Each row is a point on a tangle of strands that fork, close into loops and nearly touch. The rows are in no order.
Points whose rows are less than 97.6 apart are linked; no others are. Some points are linked to none.
q130: 7	44	10	-15	27	-11	32	-36	-11	15	-43	-49	-42	-24	-19	25	5	49	4	-38	26	10	-16	18
q620: -24	4	-15	19	-20	-13	28	1	15	42	12	-28	-28	-17	3	18	-19	60	15	-15	25	-20	14	-30
q609: -6	-38	24	-42	-25	34	-42	23	57	11	-32	-7	-2	4	-17	2	16	21	10	-24	18	8	-29	37
q835: -3	18	33	67	-3	-47	49	15	-26	-18	-19	-28	-25	-3	27	-1	3	15	0	33	-23	39	1	-76
q537: -36	-19	32	64	-5	-3	-5	41	-7	-5	-7	-34	-3	-24	59	-24	-50	14	5	-23	-13	9	8	11
q950: -27	19	49	-3	-18	-34	-17	-12	-14	1	-33	-8	-9	14	-7	4	-31	41	18	-33	-19	7	-12	29
q598: -30	-25	15	43	-32	-3	-24	14	-11	4	-11	37	2	5	31	-5	-50	-28	23	12	-20	-6	-9	36
q999: -20	8	35	64	-30	-48	33	-14	-36	-19	-35	2	15	7	32	-7	-37	14	18	8	-21	11	9	-4
q740: 71	44	-42	-40	32	-16	-8	-13	-23	-16	-12	4	8	19	24	-15	38	-22	-12	10	-3	22	9	20
q361: 2	34	-3	33	17	-16	24	-18	-55	-27	-14	25	0	9	9	-5	-11	-32	17	11	-16	47	10	-2
q258: 0	12	-6	58	-29	-38	66	5	-11	23	-15	-29	-18	14	41	1	-10	56	6	-25	-8	10	20	-40
q80: -49	-34	-14	-14	-2	41	6	0	44	31	6	-15	-5	-19	-26	18	-8	17	9	-34	5	-19	-6	15
q976: -6	18	-11	49	26	10	-8	19	-38	-9	36	15	-26	-18	11	-18	-13	15	4	23	-3	-5	26	-26
q511: -27	-2	-10	-39	3	17	20	-18	29	35	-30	-42	-2	-27	-16	16	-2	34	16	-40	31	-22	-8	19
q622: 5	22	-22	18	-2	-26	-15	-16	-5	8	38	29	7	43	15	17	-10	-60	28	57	-2	17	0	-8
q599: 11	-3	-18	-7	-37	-22	41	14	26	46	20	-19	-39	14	30	14	3	37	14	7	3	-5	-8	-39
q433: -41	-20	-3	62	-21	-19	14	7	-2	9	-1	1	4	27	35	7	-52	-11	33	25	-33	-18	-3	22
q152: -20	29	-20	59	25	-12	20	1	-44	-21	-21	14	18	30	19	4	-25	-55	30	45	-5	51	2	-9
q568: -18	-9	-5	17	-15	5	-42	1	-14	7	-2	55	12	14	11	-2	-33	-65	11	2	-9	3	3	38
q385: -36	-7	-12	46	-25	-13	36	8	7	34	0	-29	-8	0	28	7	-33	49	11	-37	-6	-18	26	-8
q205: 16	13	32	35	7	-1	26	-30	-47	-35	13	8	-31	-21	-65	-7	-18	28	-27	-8	-5	15	9	-21
q322: -28	0	8	-30	-7	9	-33	-9	21	20	23	3	5	-17	-36	3	-7	38	22	11	26	-37	7	-13
q254: 21	-17	-9	14	-29	-15	27	27	49	21	50	1	-24	29	30	11	0	-21	22	51	-27	7	-41	-41
q576: -31	-12	74	73	-4	-24	18	6	-43	-39	-27	-27	-14	-32	-6	-10	-37	-7	-34	-11	-29	13	15	-17
q624: 22	2	-20	-51	37	23	-45	0	-3	-23	-39	15	57	-7	-23	-33	32	2	-34	-30	16	-10	8	31
q952: -11	-29	4	-38	10	8	-48	-20	29	0	13	37	40	29	-23	3	17	-39	-25	9	-10	-43	-4	41
q748: 63	39	19	-3	-1	-34	31	-10	-49	-25	-14	18	-34	22	-2	-10	20	-16	-8	21	-8	45	-20	-28
q829: -13	-38	-12	7	-5	46	-64	61	21	-10	19	28	26	-16	-15	-20	4	-25	-24	-16	18	9	26	-4
q77: 1	25	19	18	-3	-23	33	-32	12	21	-47	-35	-16	-31	-29	5	-15	74	2	-69	34	-1	-15	12
q292: -6	14	44	2	-24	-13	-12	-5	16	9	-41	-18	-14	-15	-28	-6	-25	70	13	-60	15	0	-24	18
q52: -17	-30	40	43	-40	17	-9	47	-5	-18	-14	-8	-17	-41	26	-21	-39	15	-2	-30	4	18	10	14
q739: 9	-3	-26	41	-10	12	-36	42	-40	-29	7	40	7	-28	-10	-31	-22	-43	-35	-34	13	-7	43	6
q929: -24	-26	3	8	-25	37	5	27	-12	-3	-12	23	-15	-27	-3	-15	-23	11	6	-27	-6	-6	11	24
q726: 23	-22	-13	-35	57	21	-5	-26	29	2	9	-30	37	25	2	30	72	-8	-60	41	-14	-39	-11	12
q34: -33	-33	-12	48	-22	-8	35	-15	46	6	38	-16	9	13	31	22	-27	-8	24	16	-40	-28	0	15
q553: -22	11	37	51	-5	-20	22	-12	-58	-31	-19	11	-8	-18	5	-4	-33	-16	2	2	-19	25	14	-3
q89: 4	1	-55	-1	-7	-13	-37	17	-15	-26	0	49	37	-10	-16	-23	-14	-32	-25	-42	5	1	42	9
q72: 41	19	22	-13	-23	-16	23	-34	-41	-22	6	30	-16	-20	-5	-16	1	12	-4	21	23	-3	12	-7
q951: 0	-30	10	-21	15	6	26	-37	44	-32	43	16	34	23	-6	39	66	-35	-36	28	-11	-36	-8	-16
q232: -51	12	45	42	-26	-47	2	2	-17	2	-29	-13	11	21	14	6	-42	27	18	-21	-31	16	14	-2
q901: -16	-36	-30	-30	14	30	-34	16	3	-5	5	41	55	14	-44	-15	25	-5	-31	-16	21	-34	19	-11
q195: 4	-21	-16	-43	-12	-6	36	-21	50	39	7	-28	-6	7	28	15	28	34	4	14	9	-22	-10	-11
q854: 33	16	-11	-43	33	23	0	-37	-14	-24	-20	16	25	-30	0	-34	29	21	-11	-7	8	4	8	23
q720: -4	-37	13	-56	23	50	-48	19	30	5	-46	-21	39	1	-38	-2	38	3	-9	-25	28	-13	-30	25
q145: 29	7	-43	-49	49	16	-18	-19	18	7	6	-16	14	28	0	6	51	-9	-27	22	-14	-27	7	25
q69: 20	18	32	41	-21	-35	35	19	-40	-20	11	-12	-28	-19	42	-7	-8	-1	1	37	4	40	8	-60
q471: -4	-26	-49	-26	26	20	-4	-6	10	-1	31	36	42	19	-24	-4	43	-1	-29	15	8	-27	23	-26
q637: 13	11	36	14	-22	5	5	-16	-37	-27	11	13	-18	-39	-52	-14	-23	31	-4	-7	24	-14	10	-11
q407: -10	-14	26	-34	-32	22	-57	26	12	4	-9	18	-6	8	-36	-3	-7	-6	9	-20	18	-9	-6	33
q408: -45	-32	-9	5	-6	20	3	-10	31	6	40	2	18	-6	18	13	-22	-23	14	11	-23	-4	13	16
q447: 33	-12	-6	-18	-16	0	31	20	60	16	48	-7	-29	32	14	23	17	-46	10	17	-40	10	-60	-23
q331: -17	0	5	-40	2	11	-53	-9	13	10	19	18	7	19	-38	2	-1	-4	2	-1	0	-33	-1	33
q136: 45	33	10	-2	-10	-32	17	25	-38	-1	-21	30	-22	40	20	-12	5	-49	18	33	-9	48	-49	-30
q428: 46	8	-16	-64	12	16	1	20	17	37	-3	-61	-32	14	24	27	42	-27	-23	24	-11	-9	-23	11
q220: 8	-31	-32	-44	14	13	-55	27	15	-18	-30	34	60	23	-39	-25	29	-12	-41	-40	14	-10	5	21
q324: -15	-11	-12	-23	24	53	-17	7	23	11	-27	-3	28	-44	-62	-6	20	14	20	-46	48	-2	-13	-19
q663: 30	30	-58	-30	11	-24	-11	-8	-23	-40	-15	20	25	-3	-30	-20	4	-11	-23	-52	10	2	37	16
q695: 8	-10	-8	6	-29	-21	5	-9	28	11	56	18	-5	22	33	19	-4	-40	22	69	-9	-1	-9	-22
q35: 37	19	3	-37	18	7	18	-34	-8	-4	-32	-23	-8	-27	31	-10	22	37	-1	8	3	-8	-4	33
q887: 41	-3	-16	-41	6	3	23	-14	-11	14	-30	-13	-12	11	48	-5	35	5	-2	40	-11	-33	-5	35
q283: -50	-39	-5	17	10	47	-6	5	62	5	49	-12	4	-19	-20	27	-8	-18	-9	-16	-20	-10	1	6
q29: 43	31	-34	-39	26	-16	-22	-20	-3	6	13	11	-1	43	13	0	33	-28	3	34	-9	-8	2	24
q467: 5	32	-22	-38	23	25	-21	-13	-3	-3	-2	-6	13	-22	-57	-5	15	15	14	-35	40	-3	13	-12
q570: -3	-28	69	61	-28	2	-5	46	-30	-43	-17	-24	-34	-40	9	-18	-35	-13	-33	-24	5	29	1	9
q469: 18	15	2	13	9	30	-36	6	-6	-36	11	39	16	-42	-40	-35	-7	17	-7	-35	10	28	16	-2
q974: -15	7	-15	39	4	-11	37	20	-15	16	19	-19	-36	20	34	19	-9	-4	28	33	-19	29	-1	-34
q661: -13	-34	-20	3	-3	11	-46	-8	26	1	15	62	46	20	-5	-2	-4	-67	-13	4	-19	-14	4	32
q587: -31	14	27	11	-9	9	-46	11	8	9	17	4	-12	-28	-31	-3	-29	47	22	-11	14	-3	1	-9
q327: -40	16	14	44	31	4	-34	25	-13	3	37	-14	-26	-22	1	-3	-30	23	7	9	-2	0	18	-18
q704: 32	-6	-7	-11	-30	-9	27	39	13	32	22	13	-43	10	33	-10	5	23	17	19	-15	11	-35	-50
q715: -8	-40	-9	-49	35	22	30	-34	45	22	-4	-33	27	8	13	26	49	20	-27	20	2	-31	-19	4
q761: 37	45	-20	-9	5	-37	-10	-9	-32	2	6	32	-7	52	14	4	9	-48	20	38	0	26	-5	-5
q15: -14	-14	-6	-57	37	47	-15	-7	9	16	-46	-43	41	-23	-44	5	31	-5	4	-30	46	-34	-13	9
q364: 7	14	5	28	-9	-11	5	12	-30	-7	35	6	-19	-32	41	-17	-10	10	7	46	15	7	26	-42
q396: 18	47	-15	-35	13	-6	-28	-14	-30	-21	3	4	9	1	-43	-6	0	-4	-2	-36	21	8	26	11
q153: -6	30	1	-20	12	-15	7	-25	-16	9	7	-2	-19	18	9	11	0	10	30	10	-10	18	0	8
q623: -27	-26	-2	-29	7	15	13	-41	52	-6	45	0	35	5	1	30	23	-28	-3	18	-14	-11	0	5
q277: -8	17	-27	60	15	-8	33	36	-35	-6	-1	-5	-16	43	25	13	-12	-54	26	59	-11	39	-10	-32
q144: 2	-2	-14	-39	19	8	17	-26	34	42	-51	-67	8	-29	16	17	23	44	-6	-13	30	-36	-11	28
q265: 53	18	38	1	-13	-35	54	-38	-34	-27	-6	1	-33	-5	-1	-8	4	24	-12	17	-4	34	-15	-20
q809: 45	0	-6	-65	4	5	4	19	43	28	32	-36	-30	27	8	25	35	-49	-17	6	-20	-1	-47	-6

A tip is a point with one link. Name the tips that can be reached along the links from each point below, in the order of the rows.
q748 | q740, q258, q205, q428
q511 | q835, q739, q951, q144
q77 | q130, q537, q929, q974
q901 | q471, q887

A piece is all that can be reached along the links. How many separate loops has the piece of each point below (a circle has one, a figure eight two, a Y none), and how many tips (points with one link)?
q433 | loops 0, tips 4
q220 | loops 0, tips 2
q145 | loops 1, tips 4
q232 | loops 0, tips 4

Name the points in between on the shortest way along the links from the first point to the second, in order.
q265; q620 | q748 > q136 > q761 > q622 > q695 > q254 > q704 > q599
q29; q205 | q761 > q136 > q748 > q265 > q72 > q637
q277; q292 | q152 > q361 > q553 > q999 > q232 > q950
q258; q29 | q385 > q620 > q599 > q195 > q715 > q726 > q145
q587; q739 | q322 > q331 > q407 > q609 > q720 > q15 > q324 > q467 > q396 > q663 > q89
